Points, in no order, along strands that fork, close into loops and pass close to each other.
(in the rows, 128 means zero)
Two points are linked if the straight distance between their rows is under 174. Some points are linked to none.
J_257: [117 144  46 124 106 144 120 126 115 127 120 177 205  99 131 114 199 130
 110 163 192 100 128  86 110 110 100 132 167 172  75 155 130  82 132 199
 133 163 124 138 130 147 160 111 110  97]
J_843: [139 103 151  80 173 124 141 182 108 131 152 109 105 161 165 142  99 154
 159 155 132 131 140 143 159 119 128 122  88  94 124 103 106 156 101  88
 125 110 109 144 117  61 158 124 180 133]
J_400: [ 79 135 158 141 146 108 214 129 174  96 121  72 120 171 127 185  67 116
 134 110  97 111 112 167 129 102 135 155 134 182 145 130  49 134 128 104
 122 102  99 120  82  82  99 163 161 118]
J_79: [ 86 115  80 132 116 153  69 110 110 124 102 138 186  86 114 105 146  77
 120  97 123  90 128 138 124  92 135 141 176 115 140 123 140 133 128 128
 163 117 166 141 129 113  80 126  74 103]
J_225: [115 105 142 130 109 142  94 104 122 150 104 143 153 111 143  92 121 148
 120 135 150 146 169 134 124  90 132  97 153 139 167 165 149 124 196 132
 132  95 160 140 149 146 103 125 118  92]
J_638: [172  64 163 109 125 121 190 109 134 181 130 151  75 180  50 144 159 192
 113 139 141 169 124 190 114 117 106 183 117 115 150  98 169 111 145 163
 117 136 186  91 127 147 141 152  91 158]
J_341: [156 108  97 143  95 119  67  76 104 170 124 147 123  91  72 112 171  87
  99 104  99 137 110 138  89 129 136 152 190  81 142 118 192 132 122 158
 156 145 179 105 156 159  97 151  43 135]
J_61: [151 116  95 146  95 106  90  37 140 188 124 155 119  92 100 125 165 100
 131  96 101 154 104 113  83 119 134 161 183 138 158 129 192 112 142 160
 162 145 153  70 127 162  70 153  69 161]
J_885: [133 120  91  87 127  91 126 157 110 128 162 119 131 102 174 112 164  95
 107 136 103 105 116 121 145 147 124 141 110  98 111 115 135  97 102 119
 123 130 118 142 132 103 137 128 138 109]
J_976: [119 124 116 156 122 164  79  84 109  67 142 111 162  65 134 125  84  71
 117 103 149 106 139 110 114 158 142  78 152 127  97 131 108 168  79 103
 161 155 144 158 139 122 125 126 131 147]
J_7: [112 177  99 139  84 116  49 212 112 117 126 119 130 125 160  85 145 162
 104 147 113 142 154 124 142 109 143  83 131 119 153 157 130  88 166 115
 117  90 117 153 170 137 106  71 121  53]
J_254: [125 236 111  90 121 152 121 137  98 142 123 179 193 142 214 115 156 133
 160 124 152 119  94 126 128 144 111 147 148 155 107 136 109 116 110 104
  98 112  70 119 113 151 120 123 110 102]
J_363: [109 112 106 170 109 131  69  96 133 124 145 129  78  88  68 121 135  68
 135 144  82 117 145  78 143 145 145  99 148 118 103 103 141 113 119 181
 139 165 170 143 148 161 151 122  92 148]
J_770: [ 56 133 150  83 131 130 128 167 142 140  48  91 114 136 130 140 175 192
 141 178 113  94 107 155 149 112 149 160 153  97 134 181 108 100 201 147
  91 119  79 172 136  96 164 134  98 123]
J_993: [112  88 153  94 150 136 145 164 133 121 104 113 141 139 113 148 158 117
  98 142 129 112  78 179  85 136 170 122 111  80 145 116 139 125 120 132
 144 150 110 168 148 115 146 144 129 148]
J_317: [137 150 123 106 103 133 172 105  86 130 144 183 150 104 196 103 207 115
 106 126 144 113  94  89 133 158  89 141 133 136 104 176 163 114 129 121
  96 119  72 165 154 140 149 157 127 112]
J_626: [119 221 108  95 105 128 142 142  94 135 136 181 161 129 223 103 206 157
 137 116 134 111  86 103 134 139  97 156 118 134 120 186 145  92 142 105
  90 117  44 138 131 139 144 134 127  93]
J_606: [134 105 105  92 170 138 136 170 125 146 119 131 190 126 154 118  98  61
  98 113 151 112 130 152 134  90 134 152 129 143 119  81 106 164 112 107
 149  91 168 145 119  77 106 122 160 109]
J_611: [ 93 142 136 122 140 156  90 183 129  91  99 107 171 112 139 128 140  82
  93 129 124 102  86 158  87 137 175  95 137  96 111 144 108 137 121 119
 144 135  81 193 159 119 142 123 130 132]
J_365: [157  92 103 140 112 133  90  43 142 192 142 143 137  84 131 105 155 141
 145 115 133 180 147 112  87  98 140 141 155 132 166 152 205 133 171 176
 170 138 167  71 120 145  98 127 109 158]
J_663: [148 155 116 167  95  80 104  87 140 117 173  91  53 100 127 113 163 125
 131  98  71 137 112 104 133 174 124 147  92 114 140 157 164  74 147 144
 151 162 112 111 151 157 131 142 124 146]
J_804: [ 91 204 132 172 131 161 156 150 160 112 106 128  84 121 153 168 131 173
 155  99 121 107 113  53 184 145 101 124 104 102  98 169 142 131 159 130
  93 156  51 140 112 121 197 132 130 144]
J_32: [132 103 103  75 162 137  97 158  88 138 113 107 220 107 166 115 113  96
 122 121 168  97 112 182  87 111 146 127 150  87 149 109 115 169 100  99
 165 114 145 136 131  69 112 123 136 130]
J_901: [114 139 163 169 125 118 155 207 182  94 107 108 160 175  91 141 125 134
  63 119 113 148  99 169  92 110 162  96 122 139 157 125 100 121 147 117
 123  99 107 142 149 128 104 113 142  98]
J_98: [118 185 193 119 112 174 137 107 101 102 133 146 128 119 193 133 101 103
 157 134 126 111 118  94 174 186 117 128 168 152  77 172  78 163  98  81
  94  82  71 182 120 127 141 158 143 130]
J_540: [178 178 117 136 147 116 135 184 133 120 172 129 114 170 107 158 121 158
 174 151 122 144 125 112 125 154 129 107  70 109  98  75 113 130  81 126
 120 166 108  93 117 145 169  99 138 151]
J_915: [169  59 168 126 145 119 149 133 100 133 166 140  61 150  91 108 114 107
  96 128 137 169 171 119 148 141 116 126  89 102 108  79 147 139  62 129
 126 135 178 136 136 132 149 128 143 158]
J_123: [143  36 133 121 183 187 147 128  89 145 106 161 166 133 118 118 118 115
  96 117 175 140 126 136  81 130 142 108 118 125 128 105 177 176  92 142
 156 152 178 159 153 149 163 109 128 166]
J_508: [145  83 172 132 151 128 150 126 123 135 156 131  38 157 104 126  95 160
 158 141 124 161 179 100 179 123 112 125  64  95 130 103 159 139 133 137
 124 144 140 121 113 117 167 134 147 162]
J_160: [157 162 124 147  86  79 183  33 144 111 123 125 109 111 160 116 160 147
 126  87 120 154 118 121 136 136 102 167 130 160 139 175 143  93 162 114
 126 114 108  98 118 157  98 175 120 119]
J_747: [ 64 161  90 156 134 135 121  59 153  77 129 101 102  66 184 122 105 126
 152  85 117  85 139  91 158 123 136 118 116 174 126 199 123 107 173 106
 142 158 105 108 104 127 118 119 160 143]
J_183: [155 112 149 153 181 139 175 127 138 118 148 145 109 160 132 133  68 107
 132  92 138 167 134 120 108 128 141 103  75 160 140  78 143 175  93  94
 137 139 141  99 103 150 111 111 179 166]
J_939: [159 132 153  93 147 152  32 191  82 173 146 158 147 159 127 143 103 133
 185 186 122 111 159 142 120 179 105  96 169  94 138 108 108 186  98 122
 103 110 120 147 153 123 119  99  97 125]
J_905: [126  57 143 117 144 107 208  41 128  96 140  99  98 107 128 132 109 139
 108  95 163 135 114 151  77 106 138 132  84 121 171 154 166 134 113 125
 163 169 143  93  99  88 109 165 144 177]
J_250: [143 172 125 162 140  89 205 180 162 101 148  95  73 158 130 157 145 174
 127 112 103 141 123 132 193 109 109 175  67 117  99  97 102  93 124  90
  94 119  95 129  96  90 156 133 185 106]
J_44: [178 167 147 153 129 162 133 183 119 125 125 162 186 144 111 140 126  69
  88 116 134 131  94 141 109 154 143 123 148 135  73  91  89 158  71 115
 128  95 114 167 167 160 146 135 121 124]
J_218: [127 172 134  97 176 155 204 166 123 164  87 154 145 168 177 165 140 198
 184 111 151 127 107 117 147 106 103 162  98 111 129 112 147 149 168 109
  86 127  66 117  93 100 176 144 141 143]
J_416: [109 198 133 134 140 145 154 124 141 137  98 144 127 140 173 150 121 199
 178 106 141 127 121  84 169 112  98 135 111 121 131 166 152 130 180 113
  91 125  72 120 103 127 164 148 127 127]
J_195: [157 123 140  94 124 111 119 188  95 143 181 132 117 140 150 110 141 150
 122 156 137 145 142 110 166 136 111 109 107  94 112 108 130 111 103 130
 112 107 125 154 143 115 156 110 155  97]
J_6: [105  58 155 116 131 136 128  79 127 137 137 115  50  95 120 110 121 153
 138 151 119 116 150  96 169 116 129 115 106 102 150 154 183 139 169 147
 126 140 161 131 124  96 162 134 125 151]
J_937: [ 85 118 115 114 116 142  52 210 121 123 112 112 125 118 117  92 145 143
  96 158 108 112 149 140 127 102 145  85 138  94 154 131 124 113 169 136
 131 123 132 184 177 117 128  71 119  82]
J_3: [ 67 137  70 142 109 118 115 107 155 107 102 127 114  93 121 135 160  85
 121 137  96  78 131 122 159 124 132 155 148 167 103 134  94  75 154 142
 131 135 127 147 123 142 125 132 110 125]
J_346: [190 130  96 110 152 131 141 178  92 154 148 162 199 144 151  90 137 123
  55  82 175 165 133 135 111 119  96 137 113 126 120 105 158 135 102 114
 144 103 175 114 151 149 116  85 140  83]
J_858: [152 123 162 175 131 157 115 135 124 102 156 143 147 123 161  73  91 115
  62  82 169 178 135 106 117 121 132  67 100 130 135 147 163 152 116  81
 154 105 155 134 164 144 117 107 180 107]
J_306: [137 160 131  86 125 113  25 163 105 139 132 110 153 146 129 141 111 143
 193 176 108 109 146 161 121 160 128 122 153  93 139 108  82 139 106 108
 116 118 120 126 121 134  96 111  76 125]
J_228: [ 59 148 150 138 156 115 118 131 130 107 119  77  77 120 171 124 128 154
 130 103  68  97 101 125 150 136 156 122  84 118 179 189 139  98 186  88
 101 138  88 153 147 120 119 124 145 140]
J_912: [112 157 156  77 129 105 157 135 128  87 107  73 134 122 145 165  90  98
 162 137 137 100  87 176 136 169 158 177 156 133  83 118  45 147  81 112
 146 118  64 144 105  86 142 168 167 163]
J_292: [ 50 139 114  31 152 144  74 185 116 161  90 131 191 117 153 134 130 123
 192 189 151  76 123 151 140 108 133 164 175 133 113 134  95 146 140 159
 131 119 107 142 103  83 143 115 133 136]
J_101: [168 137 138 121  82 101 142  54 121 165 113 143  94 118 120 122 170 168
 163 129 120 160 153 107 152 129 104 166 142 134 137 159 171  97 192 147
 109 106 136 103 135 163 122 170  83 117]
J_443: [155 105 189 206 130 123 177 167 165  79 142 116  84 188  43 152  96 152
  99 127 134 191 133 148 109 137 138 100  81 130 129 103 102 139  89 125
 128 128 137 121 132 149 134 129 161 154]
J_618: [138  86 135  91 161 146 134 204 111 204 173 201 112 175 121 118 137 109
 103 127 122 149 170 123 171 133  99 134 114 128 139  80 184 148 154 140
 106 113 179 122 136 140 131  71 151 118]
J_586: [ 71 136  81  92 108 103  77 142 124 134 114 104 119  98 118 118 166  58
 144 186  88  62 117 150 176 133 130 186 181 121  83 114  84  85 104 164
 127 108 139 146 127 109 137 136  91 126]
J_731: [111 127 125 127 130 150  92 101 128 139  96 148 180 125 127 126 111 108
 140  96 127 122 134 127  97 118 138 105 147 150 155 132 141 154 149 110
 132 124 132 131 129 162  84 138 101 130]
J_487: [ 99  91 154 155 131 149  94 144 159  93  95 106 145 123 103 130  52  83
 122 162 118 108 171 137 165 114 145  96 160 154 119 105  47 181 110  99
 124  88 145 171 121  90  98 121 145 109]
J_495: [159  99 153 118 149 123 193 162 137 156 121 154 120 186  95 139 170 155
 110 127 123 162 122 158 120 119 119 167  96 130 141  77 153 114 148 128
 107 123 151 121 124 156 150 132 127 134]
J_158: [176 161  99 149 119  97 187  69 147 129 125 162 144 130 151 138 146 129
 107  77 136 157 111 130 102 122 106 145 113 185 131 119 139 105 147 117
 130 137 121  83 115 180  97 149 138 125]
J_902: [171  66 168 187 123 143 158 117 126 119 155 154  75 138  68 107 126  92
  57 108 135 181 148 111 135 153 131 116 112 136 101 101 156 125  93 150
 134 134 177 161 160 174 167 136 140 151]
J_859: [154 105 176 148  83 119 107 103 127 168 129 140  95 145 117 105 110 140
 121 134 108 187 178 139 162 113 116 114 154 126 175 145 161 133 181 113
 130  56 180 133 163 157  81 134 110  83]
J_635: [ 78 108 132  94  88 110 172 101 158 113  80  65 146 114 104 136 135 158
 109 170 138  98  86 198  97  85 147 149 170 136 152 172  80  90 141 150
 131 120 122 139 110  91 113 162 110 101]
J_308: [ 84  95 134 162  86 128 107 129 152 110  93  75 118 113  73 118  75 104
  95 163 103 101 158 167 149  81 143 107 181 130 158 124  78 127 134 136
 133  87 175 160 135  89  86 109 114  77]
J_701: [ 91 133 144 175 104 121  57 152 130 122  88 102 137 129  56 103 128  98
  89 119  66 104 105 170  94 110 158 119 165  92 179 137 141 140 141 140
 143 123 143 157 170 148  79 122  47  99]
J_681: [ 33 109 109 124 146 135 134 132 153 140  81 126 111 121 141 128 123  95
 121 138  69  79 127 124 168  98 150 145 135 166 136 143 108  98 180 131
 110  99 139 159 124 125 114 126 131 108]
J_695: [157 117  78 117 152 102 110 154 132 145 158 133 118 145  82 146 142 108
 160 148 109 128 138 114 121 137 130 129  96 119 110  50 131 115 102 153
 136 176 152  96 103 153 147 102 112 150]
J_755: [154 104 121 109 120 131 156 113 111 160 128 168 133 131  96 159 133  69
 136 151 113 119 150 100 163 131 113 157 165 160  73  79 101 119 106 160
 101 103 167 143 122 149 154 158 100 127]
J_108: [211 123 107 121 130 119 180 109 101 139 172 145 133 126 147 115 137 171
 106 119 186 177 160  84 147 126  81 154  95 145  90 115 156 108  95 145
 123 127 158  89 123 148 163 119 161 123]
J_344: [139 183 146 153 181 158 164 141 141  95 137 124 114 159 185 147  57 176
 190 116 160 132 124 115 128 132 131  91  68 129 127 122  90 177  90  59
 122 145  78 103  93  98 148 106 188 150]
J_432: [100 144  91  73 155 128  95  90 100 136 152 138 142 107 179 125 104 126
 210 150 140  89 174  82 160 129 105 146 139 147 112 125 106 141 120 119
 101 129 130 109  61  96 111 118 126 128]
J_716: [ 82 103  87 133 136 129 164  58 163  68 119 104 123  63 152 138 129 126
 126 107 145  90 131 107 129 123 133 111 116 146 123 169 132 125 157 133
 144 184 106 114  95 104 144 146 157 147]
J_222: [139  59 159 143 120 125 141  63 132 113 140  85 110 123  96 116  71 147
 111 112 161 157 141 151  90 102 138  94 114 123 165 148 140 147  99 138
 170 146 176 102 119 109 101 148 143 160]
J_333: [121  97 179 146  93 109  81 130 114 158 138 121  66 137 102  88 126 112
  88 121  61 157 137 147 151 149 139 122 142  87 186 143 185 113 170 109
 130  91 162 152 183 145  88 130 104 100]
J_253: [ 28 115 121 122 152 115  97 128 130 122 100  82 116 112 165 114 108 113
 117 100  70  78 114 152 137 107 161 124 116 136 178 174 118 109 171  94
 126 122 131 147 142 105  65 117 130 114]
J_420: [150 131 120  95 156 124 119 129  91 165 165 168 115 140 143 141 158 102
 183 135 100 107 118  90 114 169 122 134 101 110 127  87 183 151 112 152
 110 174 109 109 129 149 152 117 101 177]
J_682: [ 80 152  89  83 168 147 138 118 142 106  88 122 181 107 156 170 133 112
 182 133 162  80  99 139  89 129 151 137 128 142 111 127 100 142 131 134
 139 166  75 114  82 129 143 126 126 170]
J_298: [144  72  53 125 115  79 144  79 129 151 161 154  72  81 132 102 196  57
  87 129  95 101 142  75 160 129  83 183 130 132 110  93 180  92 122 135
 121 156 170 102 124 110 122 133 131 138]
J_613: [139 160  97 146 115 175 135 117 128 137 100 193 206 110 125 126 179 125
 102 128 170 129 103  94  87 132 114 114 155 188  83 146 144 106 140 161
 133 142 112 140 157 201 153 123 102 114]
J_903: [116  73 163 153 111 139 120 110 148 117 108  97 120 133  57 125  92 132
  87 142 135 126 143 156 101  97 146  85 136 116 161 117 115 137 111 142
 142 132 169 149 144 115 106 134 118 119]
J_943: [136 151 136 166 105 133 154 149 159  65 149 109 136 112 135 141  97 103
  77 110 134 132 122 150 134 134 147 101 121 136  73 129  65 120  98  90
 139 121 108 142 143 122 144 112 182  95]
J_398: [111 121 166 192 100 120  81 121 135 134 132  99  94 136  73  98 114  76
  75  83  49 135 107 143 103 135 152 118 151  89 197 148 181 129 145 147
 158 118 162 133 174 147  79 140  72 117]
J_979: [ 85 162 115  97 188 143 187 145 150 145  69 147 160 150 156 173 153 135
 183 124 129  95  79 137 101 121 145 161 106 133 120 120 123 144 162 128
 123 155  50 123  90 131 166 145 132 166]
J_945: [143 120 104  76 162 158  98 164  51 193 195 195 167 152 158 133 134 103
 162 138 149 116 116  88 113 163 110 111 129 117 136 114 168 172 104 171
 102 159 127 136 140 132 139  74 127 139]
J_969: [114 204 100 147 118 112  78 113 149  82 119 102 157 127 145 136  78 158
 175 109 144 126 147 138 108 131 138 102 128 172 149 161  68 118 132 105
 141 132 127  77  89 148  67 112 136 112]
J_612: [165  88 126 136  80 125 167  83 128 107 125 138 101  84 107 101 191 142
  69 162 171 140 124 107 141 128 106 138 150 120 111 147 142  68 160 155
 130 124 157 157 169 136 165 153 111  92]
J_294: [136 103 109 114 153 102 205  72 138  83 132 103 116 108 168 142 117 117
 116  93 141 118 113 148 113 128 126 140  89 137 128 125 131 130 112  99
 144 159 110 115  93 100 127 153 176 151]
J_359: [153 167 103 149 122 114 165  90 147 126 124 153 130 147  96 185 127  93
 166 126 106 133 148 104 158 146 112 156 142 175  66  79  81 121 112 144
 108 130 126 100  85 174 148 150 114 135]
J_275: [ 81 167  91 192 107 120  90  65 180  74 130 108 119  91 125 136  76 113
 148  91 110 117 160 107 127 134 149 102 138 190 123 171  97 118 170 133
 161 156 117 101 110 166  87 117 143 127]
J_857: [149 147 100 129 150 115  80  91 146 107 143 101 153 127 135 128  72 158
 191 117 155 144 153 121  80 129 141  86 106 148 170 127 104 152 124 116
 163 163 130  58  85 137  81 110 140 152]
J_372: [111 148 127  75 137 106  78 124 112 132 117  76 141 139 119 162 116 147
 197 165 106  98 116 183 101 154 155 138 145  84 155 130  83 128  90 118
 129 143 100 107 107 122 102 144  76 159]
J_741: [155 129 165  91 133 125 159 172 122 160 101 136 172 165 145 153  95 134
 152 170 159 144 124 146 164 115 129 160 161 166  76  86  55 157 109 114
 114  59 106 162 127  95 156 158 168 122]
J_554: [172 120 140 149 127 162 146 150 118 133 105 151 166 143  80 152 126 112
 102 158 138 136 129 137 109 141 131 125 144 155  77  88  88 140  89 157
 126 106 153 154 146 168 161 139 113 127]
J_153: [ 86  97 141  96 130 118 150 150 162 133  92  99 108 131 111 139 176 163
 108 159 123 100  97 178 117 103 156 144 117  96 152 136 128  95 176 140
 114 143 118 150 134  93 149 143 127 121]
J_80: [108 205 136 151  93 138  63 189 124 124 123 149 135 155 154 107 131 168
 151 149 109 133 144 102 158 136 134  91 140 149 122 162  94 107 145  97
 102  81 100 136 152 168 113  85 116  74]
J_337: [161 106 219 199 120 119 169 117 135 110 157 119  62 190  69 137  95 140
 116  92 111 197 129 138  99 149 133 106  85 129 170 131 152 136 109 132
 141 120 118 123 138 158 118 169 137 174]
J_908: [149 154 145 158 101  88  88 145 161 107 126  72  98 168  54 160  84 155
 165 171  97 140 165 147 117 140 136 101 136 127 132 101  49 125 102 151
 118 136 133 100 117 148 109 119  99 122]
J_466: [159 153  98 141 107  95  98 154 162 117 122 101 138 144  40 141 126 142
 121 155 124 137 143 154  98 117 142 108 122 122 115  76  91  95 109 171
 140 157 160 104 121 157 117  97 103 117]
J_847: [ 93 141  46  72 110 127 106 120 100 137 115 179 207  89 161 119 207 136
 161 164 183  89 144 102 115 107 100 167 166 160 113 172 140 102 143 183
 113 144 116 110 100 112 132 118 103 104]
J_988: [124 141 164  82 150 108 156 179 103 130 125  95  96 138 185 152 127 164
 166 139 120 115 110 121 198 131 121 172 111  83  99 142 118 142 114 107
  91  99  61 167 121  35 191 162 164 141]
J_515: [102 151 114 139 113 135 188 144 151 106 102 127  92 105 142 164 169 154
 111 132 138  87 109  86 199 143  97 172 131 111  54 154 113 100 155 155
  90 140  59 165 119  85 209 156 135 129]
J_467: [166 151 183 229 113 130 156 168 185  69 152 134 108 174  82 152  72 160
 128 120 115 194 130 124 125 140 131  78  95 163 132 115  87 163 103 103
 113 113 107  79 142 156 115 103 167 130]
J_585: [229 156 108 128 120 126 141 135  88 155 170 154 171 143 148 107 140 157
 109 117 165 190 138 110 113 151  94 140 115 152 108 110 152 126  90 127
 123 113 170  87 145 180 116 106 134 101]
J_765: [188  86 105  84 125  96 176  85 112 142 149 123 125 105 136 118 120 168
 126 133 180 163 168 118 153 102  97 162  98 126 119 106 132 117 113 133
 128 123 187  85  98 100 139 137 148 115]
J_332: [130 112  51 119 111  88 138 122 102 136 173 164 108  86 156  96 200  47
  79 135 111  87 128  77 157 148  83 167 126 123  90 125 152  85 110 143
 112 140 127 150 134 100 131 118 130 107]
J_598: [138 122  86 147  99 135  48 115 105 135 129 140 149  87  77 104 163  84
 113 122 109 109 134 107 116 129 124 117 163 102 116 101 167 123 109 171
 157 157 160 137 157 152 125 117  65 120]
J_43: [142 107 153 107 155 173  64 181  79 172 169 169 140 159 117 130 112 126
 170 170 148 120 158  97 118 157 113  73 127 109 128 110 150 194  98 156
 108 143 130 154 159 126 151  84 126 134]
J_620: [128 120 105 167 132 154  86  97 131  88 160 120 137  71 151  88  99  82
  87  79 154 135 141  90 112 130 140  69 114 126 133 142 158 140 114 107
 171 151 150 144 143 125 114 106 161 125]
J_473: [153  27 141  90 127 132 171 108 126 191 141 136  95 159  46 129 111 161
  92 145 162 154 134 209 120  88 118 153 149 111 162 100 170 128 126 156
 136 129 231  75 121 112 108 122 119 140]
J_159: [128 127 118  88 153 123 193 167 110 125 129 128 113 112 174 151 173 137
 138 145 150  88 105  88 157 145 104 176  97  85  86 135 155 139 117 163
  95 146  64 154 102  55 209 148 147 150]
J_649: [180 163 119 117 136  94 126  81 125 116 148 102 113 115 155 137 103 186
 199 108 160 153 140 103 110 135 123 124  83 114 140 141 145 143 124 130
 150 167 105  56  90 134 136 132 135 170]
J_603: [147 161 161 125 146 153 102 126 109  99  96 116 163 137 184 112 101 219
 175 130 188 143 130 134  86 115 131  80 129 119 153 191 112 147 150  89
 125 129  91 105 125 130 141 139 143 119]
J_715: [ 81  83 121 144 119 138  90  76 126 123 141 107  73  72 113 118 131 108
 152 152  90  92 147  79 155 141 145  95 136 119 125 147 161 122 139 164
 133 168 149 158 140 111 157 131 109 160]
J_564: [165 113 165 193 123 148 151 126 153 126 155 169 104 136 118  87 130  81
  32  76 140 187 126  95 132 142 126 111 102 145 120 123 186 132 127 118
 156 120 154 139 166 186 131 114 155 129]
J_493: [140 110 155 188 104 116 130 116 138 108 145 128  67 130  71 129 134  75
  88 113  64 133 130 107 138 169 146 109 142 111 112 107 138 100 120 135
 124 120 142 166 165 169 153 149 117 132]
J_482: [127 184 176 181 163 157 199 157 150 100 130 129  89 182 163 151  98 189
 161  83 127 166  99 126 132 115 123 106  62 108 143 128 145 164 118  61
 113 134  60 120 120 117 153 130 190 162]
J_241: [ 86  90 118 122 170 162 114 166 149 131 114 137 164 124 129 126  71  67
 133 151 137  92 154 110 162  90 138 120 140 174  97  84  82 163 123 121
 136  97 155 164 110  87 118 116 168 111]
J_429: [114 144 107  77 146 115 114 119 124 101 103  87 165 110 143 160 110 107
 188 154 144  91 109 163 111 159 157 150 150 113 104 112  56 140  78 124
 140 148  97 122  81 109 132 147 122 159]
J_557: [123 102 105 125  90 100 150  59 150 123 128  98 135  99 111 109 168 121
  67 105 138 123  64 167  56 110 126 133 152 123 183 160 162  97 136 141
 157 158 144  94 135 115  68 163  88 125]
J_697: [143  79 139  99 135 123 165 159 134 185 150 187  81 172 113 126 186 127
  98 138 108 142 146 125 179 122  98 174 118 125 132  80 176  90 184 141
  95 114 167 141 135 140 162 116 131 108]
J_985: [131 133 135 112 101  75 132  96 129 164 140  95  92 165 103 145 112 143
 153 124  63 136 137 157 142 124 116 151 144 126 174 119 113 109 137 116
 116  96 161  86 112 135  61 156  94 109]
J_855: [ 91 158  53  79 140 138 102  98 100 121 131 163 194  84 201 112 130  99
 180 129 173  86 143  90 135 123 109 156 162 180 107 136 103 120 123 134
 123 129 122 106  71 108  99 117 131 123]
J_774: [121  99 145 122 192 142 167 191 131 137 142 157 109 165 145 135  94 106
 140 130 118 123 124 129 143 120 155 104  66 124 124  77 123 169 105 104
 128 126 121 145 109 109 155 101 181 162]
J_206: [140  67 105 129  93 104 157  74 151 120 117 126 120  91 104 103 206 130
  53 137 154 122  84 153  85 123 118 153 130 109 148 141 174  81 157 140
 147 169 155 119 152 117 132 148 103 121]
J_539: [ 65 139 146 112 133 106 153 118 161 118  96  80 119 143 122 168  79  62
 137 122  79  83 110 169 147 136 155 180 173 167 113 128  34 126 102 125
 125 100 115 139 100 101 103 166 148 150]
J_478: [176  54 111  92  97 114 153  71 121 154 145 109 115  97  86 113 139 174
 109 168 169 152 155 155 146  94 109 150 146 114 122 116 154 108 107 159
 138 122 224  83 118 111 132 134 123 121]
J_658: [119  78  97 103 144 132  86 141 116 196 162 171 112 127 117 116 124  83
 133 117 100 128 178 102 166 107 111 138 137 133 146  83 183 145 160 137
 123 119 201 117 124 122 101  87 122 118]
J_166: [125 207 153 158  89 122  85 212 150  91 114 111 130 165 123 126 135 187
 147 179 121 148 135 136 142 137 155  89 137 123  91 139  49 119 115 104
  94  93  65 141 154 130 134  82 138  83]
J_239: [ 99 179 165 150 111 145  66 215 139  80  97  87 154 139 127 128 114 141
 106 149 109 139 100 157 112 146 176  78 153 104 110 156  56 141 107  97
 125 102  64 180 162 124 118  98 133 113]
J_511: [ 61 131 151  62 128 139  76 179 111 142  71 108 133 127 136 136 136 150
 182 206 118  90 137 146 153 124 142 146 184 105 104 158  88 136 147 145
 110 104  83 181 129  90 158 123 119 131]
J_209: [153  96 145 117 100 148 139 112  81 137 133 161 147  94 155  97 182 151
  84 145 171 138 129  90 126 145 109 109 141 116 113 178 170 108 136 150
 116 117 132 171 174 131 165 143 127  99]
J_498: [ 96 128 182 141 154 121 212 126 153 116  90  89 104 185 127 188  97 164
 154 113 106 118 116 152 143 107 129 155 113 129 137 144  96 148 140 106
 110 112  86 142  88  88 139 191 146 141]
J_301: [173 187 118 132 113  93  84 103 113 118 177 105  99  97 156 109 148 150
 176 110 107 149 116  89 119 168 129 120  86 105 137 155 166 113 126 129
 144 167  90  81 123 158 131 127 119 156]
J_374: [165 175 115 193 121 118 213 106 180 124 139 164 107 147 103 170 157 110
 115  86 104 142 112 121 136 139 111 153 111 169  70  91 126 101 143 125
 124 158 102  98 108 186 153 136 151 135]
J_184: [114 136 135 154 121  87 141 120 160  93 149  78  53 114 143 117 143 156
 100 100  98 139 122 112 146 140 143 121  72 111 156 158 160  81 170 122
 141 154 111 137 141 122 145 126 159 138]
J_285: [166 134 124 151 134 145 129 154 121 109 113 134 200 122 150 100 115 121
  44  81 172 165 122 152  86 105 132 101 114 133 145 138 146 139 129  93
 150 101 161 132 158 148 107 110 148  76]
J_754: [175 156 143 163 171 162 178 116 133 126 135 164 137 173 161 126  69 171
 168 112 174 173 144  95 117 119 109 110  71 185 127 109 119 177 100  93
 124 132 138  82 105 147 148 101 180 151]
J_31: [148 219 144 138 119 175 121 155 123 121 113 172 195 144 160 134 121 110
 133 119 144 134  91 130 114 167 125 119 161 170  85 122  71 153  88  87
 117  92  96 135 135 176 107 129 110 115]
J_447: [170 108 106  80 142 129  89 110  77 126 119 110 207 100 157 114 122 151
 122 129 190 130 130 179  67 131 128 113 138  96 151 132 125 143  95 109
 152 119 163 110 130 112 107 125 120 120]
J_177: [ 52 119 127 143  93 119 165  69 155 121 113  55 112 110 101 131 132 121
 105 122  96  86  79 166  74 106 138 127 165 148 186 189 129  88 135 149
 144 150 126 106 120 111  77 174  82 130]
J_766: [114 100  89  81 134 147  69 118  85 187 159 172 164 117 135 123 103  93
 171 144 132  99 175  94 166 124 106 129 174 146 123 105 128 160 124 145
 109 111 174 124 112 108  95 106 100 115]
J_565: [178  82 137 140 122 146  52  97 118 190 142 128 138 118  98  89 124 161
 109 113 160 199 154 162  75 113 126 119 153  95 183 154 198 156 158 163
 183 130 187  68 153 148  97  98 117 165]
J_189: [113 131 149 141 118 135  26 172 123 153 106 121 151 148  63 117 102 126
 130 133  92 116 141 182  88 109 131  92 163  86 197 128 150 183 148 127
 144 119 154 126 156 133  74  97  63 104]
J_862: [136 137 219 183 147 140 216 127 141 109 135 137  80 189 117 148 136 175
 127  75 120 181  90 142  99 127 137 130  70 122 169 145 175 136 148 104
 123 140  74 143 138 146 137 161 160 164]

A piece is all that can be reached along the links. How many separate loops has the piece of each point below (a circle has one, a figure eight two, a Y none), and how many tips (points with one link)?
J_153 => loops 0, tips 3
J_346 => loops 1, tips 4
J_716 => loops 0, tips 2
J_420 => loops 0, tips 5

A tip is a point with one link. Name the tips that can be reached along the links from each point below, in the order of the rows.
J_988 => J_540, J_298, J_908, J_467, J_498
J_915 => J_976, J_613, J_565, J_189
J_166 => J_937, J_292, J_101
J_681 => J_586, J_447
